Points, in no order, along strands that fork, close into loops and pass close to each other.
In the rows, zero is written as 128.
Two points are linked if the straight distance between their rows is under 132. Some points are linked to none.
kapa: [164  99 144  96 181  92 139  98  65 149 156 178 154 118  88 125 162 161
 149  90 146 155  99 160 110 109 136 130 152 148 178 158]
viso: [164 144  85 138 107 138 115 138 120 198  99 138 146 122  55 138 202  93
 133 116 114 118 120  83  88 110 123 123 121  94 110 172]
zesam: [160 141 110 166 103 160 132 136 113 153  90 207 210 130  87 144  90 121
 137 141 120 140 134 124 112 151 110 134 133  94  98 148]
nez: [125 150 100 117 128 114 121 164  95 140 148  84 114 149 102 133 183 130
 135 120  80 142 143 174 121  86 192 138 126 103  94 117]
gak: [175 152 165 111  92 142 128 126 175 133 139  98 130  87  91 160 153 125
 100 132  97 134  72  76 125 166 143 132 129 139 154 166]
Fabes: [134 120 108 121 159 181 113 127 176  58 119 145 146 137 140 129 108 182
 139 182 118 118 126 129 150 160 101 154 124 119 146  83]
kug: [144 117 139 125 106 121 127 128  89 184 124 172 165  96  78 157 196 111
 118 127 145 116 103  92  79 123 137 108 145 117  74 178]
marut: [102 184  99  80 125 145 153 125 184 111 140 205 132 122 145 117  92  90
 115 168 112 126 148  89 131 150 112  69 152 125 133 105]
melor: [ 93 118 122 127 153 129 131 139 194 104 122 121  81 157 167 100 100 158
  99 133 125 108 158 135 142 110 106 108 123 132 144  57]
tet: [ 99 103 144 120 103 189 144 142 141  82 164  61  92 170 177 121 106 154
 103 164 125 113 136 117 147 116 140 124 130 153  70 109]
ner: [125 137 152 140 132 101 119 120 135  95 131  99  94 135 109 130 122 166
 127 108  89 177 121 171 155 136 131 157 117 145 182  96]
Rig: [133 147 138 108  94 119 106 169 202 112 162 102  97 100 125 123 104 114
  68 152  79 126 102 124 131 146 150 131 117 101 112 106]
lede: [116 143 164 100 162 159 139  46 107 149 102 181 150 131 122 149 156 134
 162 105 177 120 111 103 139 144 112  77 145 172 136 148]
dinab: [157 148 146 157 150 109 113 136 168 170 113 171 177  97  77 121 142 142
 107 138 123 147 109 141 114 157 106 147 143  98 174 136]
zuz: [ 85 145 146 121 127 163 126 126 136  85 171  74  58 166 130 110 132 128
 111 178 156 130 140 108 139  88 128  91 106 159  76 127]
keb: [116 144 153 127 128 129 129 121 114  95 118  77  94 171 146 134  98 175
 150 105  95 169 163 180 155  99 139 158 120 146 154  48]
Bosal: [113 137 128 109 195 146 178 118  55 150 158 179 149 107 135 107 157 122
 161 111 156 109 144 176 106 122 138 119 185 148 126 125]
luzi: [115 118 183 133 133 185 112 115 117 119 115  58 108 157 133 138 137 148
 155 103 157  84 164 158 142 115 175 102 138 143  77 130]
zeg: [175 107  90 131 142  93 136 121 123 148 144 236 216 129  87 116  71 132
 135 151 169 167 147 158 108 110  82 143 142  92 143 160]
Tigol: [155 126 126 145 139 164 169 139  66 190  95 181 203  93  96 130 152 124
 132 121 117 128 124 126  90 146 104 168 145 140 146 128]
Mabo: [152  99 193 160  86  92 103 151  91 153 116  49 115 157 188 142 128 109
 167  81 134 182 127 125 130 137 164 130 103 134 133 142]
Bufa: [127 114 142 157  81 118 137 128  95 110 156  28  77 150 143 160 142  99
 130 138 118 117 109  71 123  98 155 130  72 141 102 173]
mozot: [ 78 125 105 113 121 120 108  96 151 126 129 129 111 160 156 100 103 127
 125 108 160 108 144 136 125 113 120  51 139 120  74 130]
Leriv: [118 171 123 125 163 171 142 113 172 153  89 192 169 128 123 104 116 130
 136 166 142 149 138 123 137 162  65 101 136 136 178  97]
zin: [ 98 152 124 120 144 150 134 149 129 120 140  75  74 169 117 112 168 139
 127 140  97 132 175 173 144  88 177 127 115 141  86  75]
lofa: [138 139  76 123  66  99 124 129 146 160 124 106 115  95  74 144 174  74
 115 129 117  96 114  90  96 109 129 115  89 120 102 179]
Tavam: [153 146 159  93  80 139  98 162 149 111 181  98 120 101 107 126 150 115
  98 167  86 125  74 119 120 150 152 122 121 126 138 137]
vufi: [118 108 146 111  80  89  97 134  87 141 157 151 160  90 156 166 171  90
 129  95 159 144  74 115 111 155 159 118 124 122  83 171]
kub: [145 142 141  88 133 140 164 143 191 111 189 202 146  87 134 129  81 123
  99 183  99 131  94 115 143 161 116 121 135 157 155 116]
Fuvi: [102 143 131  64 170 104 106 121 133  83 112 159 107 150 148 101 130 131
 120 113 119 118 150 155 175 117 120 139 126 151 173  57]
gel: [132 114  63 110 134  88 103 135 116  79 115 175 177  92 135 153  88 127
  92 127 105 121 140 131 105 139 122 168 127 113 136 147]
vut: [124 181 157  73  97 121 148 117 154  99 148  80  67 157 134 113 138 116
 173 121 138 140 102  94 167 131 138  75 139 175 165 117]
zagog: [110 126  71 159  72 145 144 108 133 153 107  46 101 117 155 175 140 103
 120 110 119  69 155  84 104 122 103 107  91 132 130 143]
Tupa: [127 118 145 147 103 164 103 100 117 131  95  67 139 124 126 197 164 124
 133 106 133  85 134  92 114 119 141 119 107 114  86 184]
Zub: [146 127 139 123 131 166 110 149 164  80 156 158 120 113 140 143 146 154
 123 183  66 110 106 107 144 173 129 142 126  98 122  80]
Giv: [169 107 132 154 156 132 178 140  98 190 115 215 212 115  94 111 119 125
 126 147 126 142 140 133 108 149  77 174  96 121 192 129]
Tem: [109 119  82  92 153  85 106 102 155 121 131 171 132 156 149 108  82 136
 128 105 183 116 145 153 131 110  82  71 147 111 133 160]
dula: [138 138 200 130 105  85  90 135  89 110 126  79 119 159 150 135 108 126
 165  91 148 208 115 151 159 128 152 131 129 158 151 111]
Liba: [126 153 128 127 212 176 133 104 133 117  80 154 143 139 120  96 106 136
 140 141 149 116 185 154 170 136 107 168 149 124 143  96]
ruseg: [115 187 151  86 158 171 153  74 128 134 113 153 128 151 109 146 166 159
 179 107 125 140 111 129 158 142 129  81 149 180 164 125]
bido: [140 132 147 121 134 129 155 164 178  83 171  59  73 151 142 113 120 162
 124 156  93 130  96 110 167 133 143 169 162 123 150  67]
Fub: [165 100  75 110 173 135 121 171 105 118 136 124 148 102 129  99 151 144
 142 116 118 112  90 151 104 111 127 156 180  71 121 146]
Vus: [144 126 124 112 132 118 184 104 139 175 134 247 189 126 100  98  69 122
 144 156 166 139 164 123 123 131  43 111 113 164 197 119]
Siv: [101 113 113 141 171  94 141 125 133 108 116  96  86 161 134  80 113 161
 122  85 160 135 150 188 130  99 125 151 160 124 134  90]
Vuzu: [123 125 209 125  79 130  95 129 110 119 175 101 104 143 139 160 169 110
 141 137 151 172  81  89 149 158 155  98 110 142  92 148]
bop: [143 136 128 179 184 121  94 151 153 147  86 177 150 118 132 128 124 166
 130 166 131 143 162 132 136 169  92 166 111  65 152  75]
mogu: [115 142  29 143  82 148 121 126 150 153 100 111 112 118 121 162 139  83
 141 125 101  71 172  84 102 112  93 123  99  95 116 124]
varu: [151 131  81 155  94 139 115 192 142 173 110 193 178 100  87 134 162  87
 141 163  87  94 124 105  95 139 125 140  97  91 103 125]
Velop: [158 125  71 116 128 107 118 136  96 181 117  97 127 119  96 133 204  88
 166  84 103  99 119 127 101 102 147 138 150  84 119 174]
paz: [115 117 117 137 147 106  86 121  83  93 105 115 134 118 142 132 126 117
 112  90 153 121 122 152 132 129 150 171 164 104  97 153]
vezat: [135 144 125 161 130 141 185 158 140 171 137 243 174  97 124 111  83  93
 111 178  96 159 124 122 115 151 118 139 130 121 121 109]
fotu: [100 126  95 140  81 103 121 123 106 172 123  49 101 131 169 172 164  89
 151  68 153  98 131  98  97 108 120 106 106 120 137 176]
bas: [160  92 111 119 110  97 126  93  74 160 114 193 189  81 117 180 134 120
 129  94 147 117 110 105  92 145 102 133 145 103 140 182]
sifed: [140 114 140 101  75  95 107 120 122 141 156 167 148  62 115 136 109  93
 108 113 118 148  77 129 125 153 165 115 122 150 122 173]
kiv: [118 162 212 138  98 105 146 130 103 140 153  53  58 188 187 100 103 111
 156 119 149 198 167  89 146 113 148  82 134 163 111  93]
komu: [131  95 179 167 130 118 139  87 111 113 131  58  95 147 132 151 124 181
 133  78 129 158 123 160 135 118 138 148 101 157 161 131]
dalu: [126 101 126 156 155 140 198 133 109 183 146 239 195 118 112  98  84 126
 134 150 165 149 157 141  95 136  64 163 112 163 160 102]
bot: [ 99 128 115  56 180  70 120 105  79 117 138 179 131 109 131  88 121 112
 126 100 178 113 146 153 131 121 109 106 154 170 180 131]
Lizu: [137 114 169 140  52 110 147 175 136 128 164  45  92 156 189  89  83 110
  73 164 101 168 138  93 123 106 138 140 100 145  97  92]
bager: [132  73  84 160  90  76 125 124 136 154 112  75 114 110 106 128 137 120
 142  71 123 100  94 128  95 119 123 134 121 101 134 157]
tupi: [139  76 120 152 108  95 137 146  41 150 118  29 111 135 194 108 124 114
 175  63 154 117 140 135 104  93 153 166 117 118 132 134]
rab: [168 104 128 126  97 109 149 141 114 202 132 209 179  75 103 150 116 117
 115 104 146 126  90  89  83 136 133 113 152 126 102 188]
Fopil: [107 120 173 127 135 107 148  95  78 108 130  56  86 188 184 122  78 168
 157  98 166 200 172 150 173  96 133 122  98 178 166 106]
bomo: [169 125  84 144 118 107 115 137 178 133 107 188 189  91 109 164  80 130
 115 161  88 147 138 112 118 158 100 149  88  71 181 135]
rez: [167 158  80 130  66 147 141 131 180 162  84 181 191 113 109 164 102 107
 134 179  85 151 112  74 126 164  94 130 100  86 156 139]
nat: [114 115 139 149 134 169 172 159 109 133 141  53  96 156 152 139 141 167
 115 137 105 114 176 155 139  72 198 140  95 165 102  85]
nale: [120  97 138 157 101 163 168 156  55 129 122  28 109 150 195 140 128 126
  96 120  99 100 164 124 118  73 181 130  88 162 130 124]
Zof: [165 116 104 135 148 138 155 131  49 155 112 165 196  74 114 136 148 127
 135  86 157 114 115 126  77 130 113 157 177 104 126 175]
dugu: [134 129  89 139 168 139 152 154 147 153 128 252 170 105 134  88  99 114
 148 166 141 132 150 129 131 144 105 146 148 109 126  71]
zasim: [111 140 150 137 134 186 112 105 125 122 107 115 135 137 104 134 167 144
 138 127 152 112 135 152 125 128 139  87 146 149  84 147]
dekot: [115 160  82  98 198 112 136 118 133 125 106 201 129 131 130  64 124 111
 158 109 149  93 145 130 131 108 115 114 168 113 168  97]
gopi: [124  94 197 148  87 123 135 138 104 127 124  57  99 167 217 109  77 115
  94 141 147 162 142 100 123 130 141 142 118 138  94 122]
Talif: [ 95 161 146  70 157 142 133 124  74 131 142 163 133 139 127 112 182 100
 140 102 149 100 140 152 127 124 143  74 169 149 107 134]
geku: [112 169 149 103 162 162 107 114  79 133 143 122 116 146  85 141 197 118
 141 141 151 113 158 159 139  87 163 102 144 142  69 146]
bunol: [122 112 161 143  79 121 128 138 146  88 135  51  92 137 184 146  75 130
  96 135 116 147  97  94 137 140 134 132 132 126 104 163]
kon: [129  58 162 145 136 104 105 129  67 127 109  47 122 139 198 119 102 137
 141  79 184 137 161 167 125 103 154 172 121 116 104 135]
Palo: [115 155 123 138 139 118 116 155 126 126 138 113 103 121  96 141 163 144
 133 111  65 156 120 179 149 138 173 150 134 116 138  90]
nul: [106 125 116 155 148 139 115 146 164 118 112 127 114 129 142 139 123 141
  81 152  91 115 155 140 113 135 130 159 126  70  96  77]
pebi: [132 135 106 122 113 152 119 116  97 112 111 132 144 110 125 153 163  86
 121 129  61 103 114 114 116 149 146 146 105 126 135 146]
nosef: [121 125 125 100 126 125 127 119 148 155 149 222 148 108 105  93 124 129
 127 125 139 123 115 151 116 145 115  84 156 147 127 138]
lok: [ 92 136  91  84 179 119 106 130 147 128 105 173 112 121 139  73 136 114
 115 133 134  97 135 151 157 125 136 135 158 136 123  50]
Vesu: [129 127 104  93 135 120 113 161  53 132 147  79 135 132 126 141 177 119
 159  81 108 124 102 153 118  92 173 149 158  93 103 158]
dof: [140 138 136 126 146 158 142 146 144  67 130  73 115 153 140 138 124 147
 111 132  71 127  90 128 150 128 150 184 154 121 139 118]
rumir: [134  94 139 154 105 110 111  99 143 144 112  92 111 128 108 135 149 153
 139  91 115 138  89 129 113 133 151 136 110 138 136 149]
kapum: [138 154 149 129 192 123 146  79 104 173 113 210 159 131  80 103 144 141
 124 139 159 158 132 153 121 139  84 131 138 160 180 149]
Neluk: [116 134 182 129 112 144  94 114 142 120 162 154 111 137 115 156 147 113
 116 143 147 120  86  79 151 143 153  80 122 136  76 178]
vuf: [138 139  97 114 205 126 145 123 113 130 123 241 155 127 114  75 109 112
 146 150 157 108 178 131 148 127  92 145 118 135 181  93]
Suz: [127 117  82 171 177 143 124 145 132 141 122 130 144 120 116  95 170 158
 161 114 129 105 150 180 112 128 147 171 144  73 105  85]
dibu: [124 106 203 153  92 132 124 135  81  99 175  36  68 160 147 132 141 114
 127 152 148 156 122  93 145  83 165 127  73 157  64 145]
Gup: [130 139 156  92 177  74 139 101  75 121 164 175 130 108  96 119 133 131
 107  99 138 147 124 169 137 130 135 130 142 190 199 130]
tirer: [152 150 121 116 122 179 119 134 119  80 114  73 121 144 129 169 164 114
 136 137  67 103 106  81 134 141 136 162 122 125 140 147]
Pabis: [138 122 105 124  36 112 129 149 156 106 179  60 102 120 123 143 107  88
  81 182  97 130 124  72 121 106 125 110  47 122  99 179]
dumo: [136 103 107 148 126 165 110 100 135 129  74  97 155 107 116 154 114 138
 140 101 133  76 137 132 116 137 130 154 120 105 103 177]
fom: [152 166 120 128 147 203 162 123 168 110 125 170 126 142 106 110 138 145
 161 194 135 130  91  86 147 152 108 108 158 157 121 115]
babog: [143 108 138 101  88  66  88 133 110 120 125 109 141 100 143 138 110 103
 101 109 130 159  80 142 134 154 144 151 114 154 154 160]
zupa: [117 126  99 155  97 106 116 157 129 107 103  69 104 131 141 135 128 104
 102 116 108 103 126 124 120 114 156 153 115 139  90 122]
Bep: [114  95 149 127 137 101  92 130  78 134 153 127 133 113 147 147 186 116
 163  74 188 161  84 142 131 126 174 111 149 105  93 157]
nider: [142 146 117 198  89 136 141 137 185 153 104 117 137 109  78 141 116 125
 110 161  94 129 128  87 111 140 112 131 117  93 111 124]
vez: [145  84 126 158  93 118 138 134 180  87 122  97 116 130 139 146  71 150
 102 138  71 107 124 111 124 141 113 147  91 102 162 129]
kun: [145 135 108 164  81 143 162 132 190 123 133  62 106 113 118 160 103 116
 103 133  70 105 112  58 119 141 112 135 110 106 146 144]
vap: [ 90 161 130  73 156 153 126 108 136  91 106 140 131 141 165 116 128 104
 135 126 137 101 126 102 161 140 105  60 141 160 153 143]
pani: [159 146 177 129 133 179 192 128 133 165 150 202 155 107  77 117 145 128
 131 179  73 134  92  83 124 160 114 130 140 181 134 118]
Gutan: [148 150  96 157 138 123 128 149 146 147 102 140 129 102 108 145 190 117
 136 133  57 132 116 128 119 148 157 160 104  98 146 112]
Leb: [140 157 144 152 102 148 128 126 196 141 129 156 142 110  84 139 109 144
  95 153 110 142  98 131 127 174 110 109 137 110 128 121]
Meb: [127 109 163  94 114  68  81 125  76 108 137 125 128 137 143 118 126 140
 132 107 157 189 111 182 150 139 129 139 131 162 170 135]
bul: [122 120 150 159 117 123 120 130  86 164 106  41 122 135 145 201 171 100
 162  77 133 119 137 114 127 115 172 131 106 115 115 169]
mukeb: [108 120 102 128  60  88  91 144  92 136 151 107 118  90 110 158 186  82
 131 108 149 126 102 109 100 118 142 111 107 108  85 176]
tofut: [115 183 142  45 139 142 161  99 111  78 121  90 110 150 163 126 151 114
 158 115 120 120 114  75 160 139 113  85 148 151 195 133]
Buna: [110 137 122 102 160 184 141 108 182  64 125 115  92 165 163 120  95 167
 123 154 127 104 150 109 154 135  92 125 147 111 131  72]
gapi: [106 122 183 105 152 132 107  86 101 115 100  96 104 160 162 128 139 140
 176  73 177 121 156 172 161 121 143  98 134 146 125 134]
zaf: [ 99 162 130 121 131 128 128 126 168  99 140 128  81 131 122 108 139 120
 109 152 118 125 100 131 151 142 145 112 159 162 109 104]
siziv: [105 110  83 155 125 129 116 140 146 136 129 122 135 140 123 104 123 149
 116 118 149 105 140 159 100 109 131 103 161  85  59 141]
mibu: [ 99 112 170 164 116 121 154 120  76 146 146  55  93 159 153 135 117 157
 135  76 136 161 155 175 123  87 168 114 128 151 114 106]
fefar: [ 94 145 153  88 132  95 120 109 127 112 121  70  78 169 174  87 113 125
 130 110 134 166 128 154 163 126 136 110 142 151 134  95]
Sev: [114 131 133 124 139 168 206 111  94 201 108 225 173 128  99  68 123 103
 156 134 166 134 143 134 110 140  72 124 137 152 133 100]
kig: [147  95  52 157 105 114 110  79 139 164  68 117 148 121 111 135 132 124
 165  86 111  79 118 114 101 137  98 142 110  99 139 168]
Kameg: [154  89 130  79 204 106 104  88  67 112 158 162 143 141 112 110 160 154
 153  90 188 134 145 172 137 102 116 147 141 122 158 170]
ror: [117 138 175 132  73 140 170 162 161 122 184  53  63 153 139  86 136 144
 105 159 118 153 107 122 140 114 146 101 117 178 141  96]
pon: [123 157 134  68 164  98 133  95 172  68 137 113  91 163 122 117 122 150
 113 147 147 151 149 114 182 132  81 116 113 162 208 123]
dutol: [128 155 110 140 136 189 106 140 153 135 111 160 160 136 107 122 159 133
 134 164 107 110 143 147 126 148 136 121 130 139  92 113]
zan: [115 143 189  88 159 128 151 117 113 131 151 165 129 116 129 134 132 121
 111 128 120 120 108 146 134 157 116  92 146 191 185 121]
Zisev: [137 139 110 155 166 161 104 112 105 144  89 148 175 111 102 116 112 135
 147 105 202 106 150 159 120 131 109 155 177 104 108 160]
Zak: [147 107 136 114 156 134  92  88 110  98 118 158 150 120  95 141 131 151
 111 135 143 133 118 139 133 133 110 144 112 159 154 153]
kodu: [100 143 119 137 118 128 134  95 206 112 125 174 119 125 103 105  83 162
 119 138 135 141 130 136 126 138  83  94 145 106 134  99]
dugi: [145 158 154 143 134 226 141 116 128 138  97 170 184 129 100 119 134 139
 151 174 127 117 115 100 140 148 120 142 148 152  96 156]
pati: [118  82 152 160  83 130 147 113 100 116 127  40 105 146 191 166  94  95
 111  95 115  98 125  76 128 134 132 124 101 120 121 156]
Ramum: [159 158 185 121 130 144 134 119 174 127 148 120 121 132  94 138 149 159
 136 140 104 149  65 124 153 145 140 123 159 171 157 150]
Fufu: [120 109 160  75 164 119  99  84  66 108 136 123 133 144 136 123 141 152
 193  62 206 147 127 178 160 116 147 136 140 120 139 137]
mokef: [148 154  91 139 122 118  92 181 149 135 136 164 126  87 111 125 182 106
 112 190  76 102 124 121 118 134 156 147  86  84 110 111]
Sifon: [133 102  60 115 160 110 122 164  93 127 117  55 117 126 152 110 157 129
 124  92 118 110 113 154  93  85 155 176 157  84 114 144]
dusov: [144 130 112 110 114 145 137 159 159  89 150 174 169  91 140 150 107 120
 110 176  64 113  93  90 127 169 128 141 130 133 126 125]
muk: [152 118  91 149 160 142 103 144 124 131 104 213 196 133  91 122  73 144
 136 162 175 136 178 167 137 122  81 170 140  75 127 112]
Div: [127 101  77 159 138  84  95 124 144  88 101 126 142 128 113 151  79 159
  91 122 141 104 155 139 120 111 104 174 109  96 124 140]
lotos: [126 104 198 139 115 139 106  89 102 108 126 105 123 123 143 195 150 129
 132  96 160 152  82 106 153 155 146 127 136 136 117 140]
Vosev: [118 130  96 123 187 100 128 103 130 129 118 133 111 132 106  75 147 146
 160  80 166 125 130 156 137 103 127 121 158 124 134 121]
Zet: [129  51 129 148  91  64  88 132 110 118 127  98 138 145 166 129  84 135
 117  96 150 128 111 141 114 130 122 139 117  87 104 162]
tate: [114  77 123 162 130 122 112 112 128 144 152 116 118 136 141 133 134 156
 146  89 210 114 119 135  96 108 132  99 153  83  52 157]
Fum: [102 130 201 160 108 134 177 137  73 140 152  52  81 191 193 135  98 150
 136  97 128 188 151 128 169  93 160 113 123 167 143  99]
Sidot: [133 167 127 105 199 189 133 122 118  90  97 138 145 117 123 133 151 151
 138 117 114 129 156 176 162 128 160 175 158 145 134  98]
nozaf: [105 115 128 102 156 199 124 126 150  83 106  74 105 164 166 118 113 164
 126 151 120  73 153 155 154 127 131 137 140 149 107  98]
Rufi: [116 115 139 161  88  79 148 158  86 157 138  45  80 136 152 100 145 127
 124 104 111 176 131 154 112  97 180 141 119 141  98 111]
gesun: [132 143 139 100 163 121 142 129 188 118 158 246 145  99 138 125  64 136
 118 172 124 119 146 114 138 158  93 111 131 148 184  72]
Zugi: [102  88 152 154  95  98  94 126 100 104 121  80 103 154 184 105  88 120
 125 105 166 146 125 149 129 128 146 137 106 124  70 128]
Kerom: [121  86  94 160 116 107 152 141 148  97 113  60 102 114 175 130  94 134
  71 126  73 113 140 112 112 113 130 181  82 124 176  91]
kab: [123 109 155 109 138 102 129 132 196  93 144  86  89 168 139  99  80 160
 103 133 138 131 137 133 160 131 102 129 121 167 179 108]
puzus: [ 85 180 112  89 155 169 150 103 135 106 100 187 140 122 141 118 108 103
 122 145 144 101 158 106 133 134 114  90 177 158 103 119]
gasa: [158 132 174 127  58  80 114 145 102 120 127  33  99 120 157 151 132  84
 142 100 119 171 108  91 138 165 146 136  93 130 136 148]
zuruv: [147 118  74 179 155 128 115 179 152 164  92 159 165  98 121 114 143 144
 154 149 120 122 122 143 103 155 112 167 134  51 138  91]
fulet: [115 119 119 117 113  84 104  92 176  93 136 149 135 137 131 150  59 154
 104 114 165 145 131 147 124 136  93  97 141 127 136 138]
Mot: [171 131 161 130 156 145 157 102 132 158 132 218 181 120  75 128 121 138
 107 173 136 167 118 111 141 153  81 169 113 169 189 143]
mavom: [136 117 101 137 133  75 106 106 156 124 134 192 172 132  98 156  54 154
 113 134 155 155 140 158 133 132 103 127 139  93 140 181]
Moke: [128 122 120 131  67  84 112 119 134 136 109  49  92 130 167 147 121  83
 148  75  91 137 115 100 127 131 125 152  85 154 179 145]
rop: [113 102 166 122 122 150  95 100 129 139 127 203 152 124 133 171 137 114
 151 124 201 109  98 117 147 141 140  82 134 139  69 172]
dozo: [ 98 147 191 106  98 108  90 129 126 123 166 105  85 159 154 115 162  92
 133 134 183 159 126 123 141 116 140  67 109 144  83 134]
mak: [138 136  66 143  88 100  99 121 125 113  96 168 157 100 141 183  82  97
 141 115 108 115 122 113 124 126 145 134 134 104 110 171]
kinup: [136 168 147 102 116 136 105 185 207 134 175 179 107  86 110 123 133 113
  85 201 102 110 120 117 142 159 155 110 115 114 115  79]
rek: [126  89  93 169 175 117 126 119 115 111  97  94 113 117 125 120 101 167
 101  94 157 109 167 174 119 103 130 192 126 111 133 108]
neb: [119 137 150 117 160 154 192  87  98 198 116 204 164 122 115 111 147 103
 157 114 164 110 148 110 116 146  98  77 152 174 135 144]
gab: [109 143 174 123 103 155 169 109 148 108 161  50  53 183 140 126 122 154
 164 120 117 148 120 125 159 113 145  79 126 171 148  93]
daveb: [158 117 102 132 100 106 103 124 178 134 105 123 153 102 106 155  94 140
 102 133  87 110 114 111 121 150  92 148  96  99 180 171]
Bal: [114 174 118 114 150 139 137 159 191 155 136 207 118 121 114  94 138 101
 109 200 114 124 148 115 134 149 120  88 139 106 119  85]
togi: [115 171 124  83 205 137 147  99 132  93 104 171 113 126 135 127 150 133
 148 144  97 120 161 122 169 140 116 130 133 155 196  68]
kesa: [132 110  72 142 130  79 103 142 175 140 139 177 144 106 106 103  83 151
 120 132 139 147 103 159 103 121 129 134 151  75 130 146]
Rotir: [129 154 119 150 140 133 104 155 175 123 150 134  93 132  67 105 190 129
 117 200  94 124 132 112 133 112 140 128  83 120  97 104]
bepev: [132 117 177 140  97 113 152 165 144 127 147  56  70 159 174  78  91 141
 102 142 105 171 133 138 133 110 149 133 119 161 143  51]
kofu: [146 124  63 154 122 141 135 154 134 145 142 164 166  99 101 107 138 153
 153 121 160 132 108 143  94 123 110  95 185  73  66 154]
podu: [130 135 119 146 162 170 110 113 155 110  89 167 164 124 114 126  69 152
 110 154 142  94 184 148 130 140  98 159 151  83 104 109]
sagev: [154 164 179 120 125 164 147 123 134 166 146 152 124 119  71 150 189 142
 118 168  92 139  87 110 126 137 148  92 141 183 128 146]
zodob: [120 132  98 148  89 130 117 150 151 111 145  89 107 140 101 161 137 119
 101 189 103  95 142  89 109  94 111 118  73 121  63 177]
zamet: [139 125  45 147 109 145 117 180 135 142  93 155 182 101 110 132 124 122
 144 130 106  89 149 141  97 121 114 148 130  65 108 137]
tada: [126  96  76 180 123 126 154 135 130 134  94  67 111 118 153 143 140 135
 128  94  88  89 169 140 106 106 140 167 100 102 168  89]
mulu: [ 89 145 132 132 110 137  98 142 156 112 165 106  96 146  99 139 140 132
  89 189 140 125 140 132 115  85 118  72 104 129  63 160]
pip: [116 158 142 104 190 149 176 119 123 140 134 199 138 116 115 116 142 117
 153 128 110 105 151 129 122 148 110 106 145 184 201  73]
dit: [ 98 114 136 133 105 105  93 146 106 132 154  85  90 137 115 129 166 112
 111 139 165 130 116 135 121 100 145  95 107 124  63 164]
lil: [122 109  89 119 183  98 134 158 126 120 125 228 175 103 138 119  93 122
 102 150 116 116 141 151 113 124 121 172 155 110 137 115]
Ged: [124  96  93 150  80  70 136 166  72 159 157  42  78 125 156 105 152  83
 104 110 115 133 142 118  93  71 143 145  92 114  99 143]

A piece is two or more points that can be reached from each other along the links. Count, over all rows, the pieces, the separate loops (a circle has one, a figure eight two, a Y none), the forks (points with three links) and the tips (points with one).
pieces: 4
loops: 1
forks: 31
tips: 37

How many points has the smallest loop of links through each point below? Write 0 if it is on no loop.
dugu: 9
kig: 0
Liba: 0

Name the points in between on the shortest way along the links from the first point to the second, in order.
gapi, lok: Fufu Kameg kapa Gup zan pip togi Fuvi
zagog, Ged: fotu bul Tupa dumo kig bager rumir komu mibu Rufi
kiv, Meb: Fum mibu komu ner Palo nez Vesu Velop viso lofa mukeb vufi sifed babog
pon, Tigol: kab melor Buna nozaf tet zuz mulu dit mukeb lofa viso kug rab bas Zof
Lizu, kinup: bepev ror gab vut tofut vap puzus marut Bal
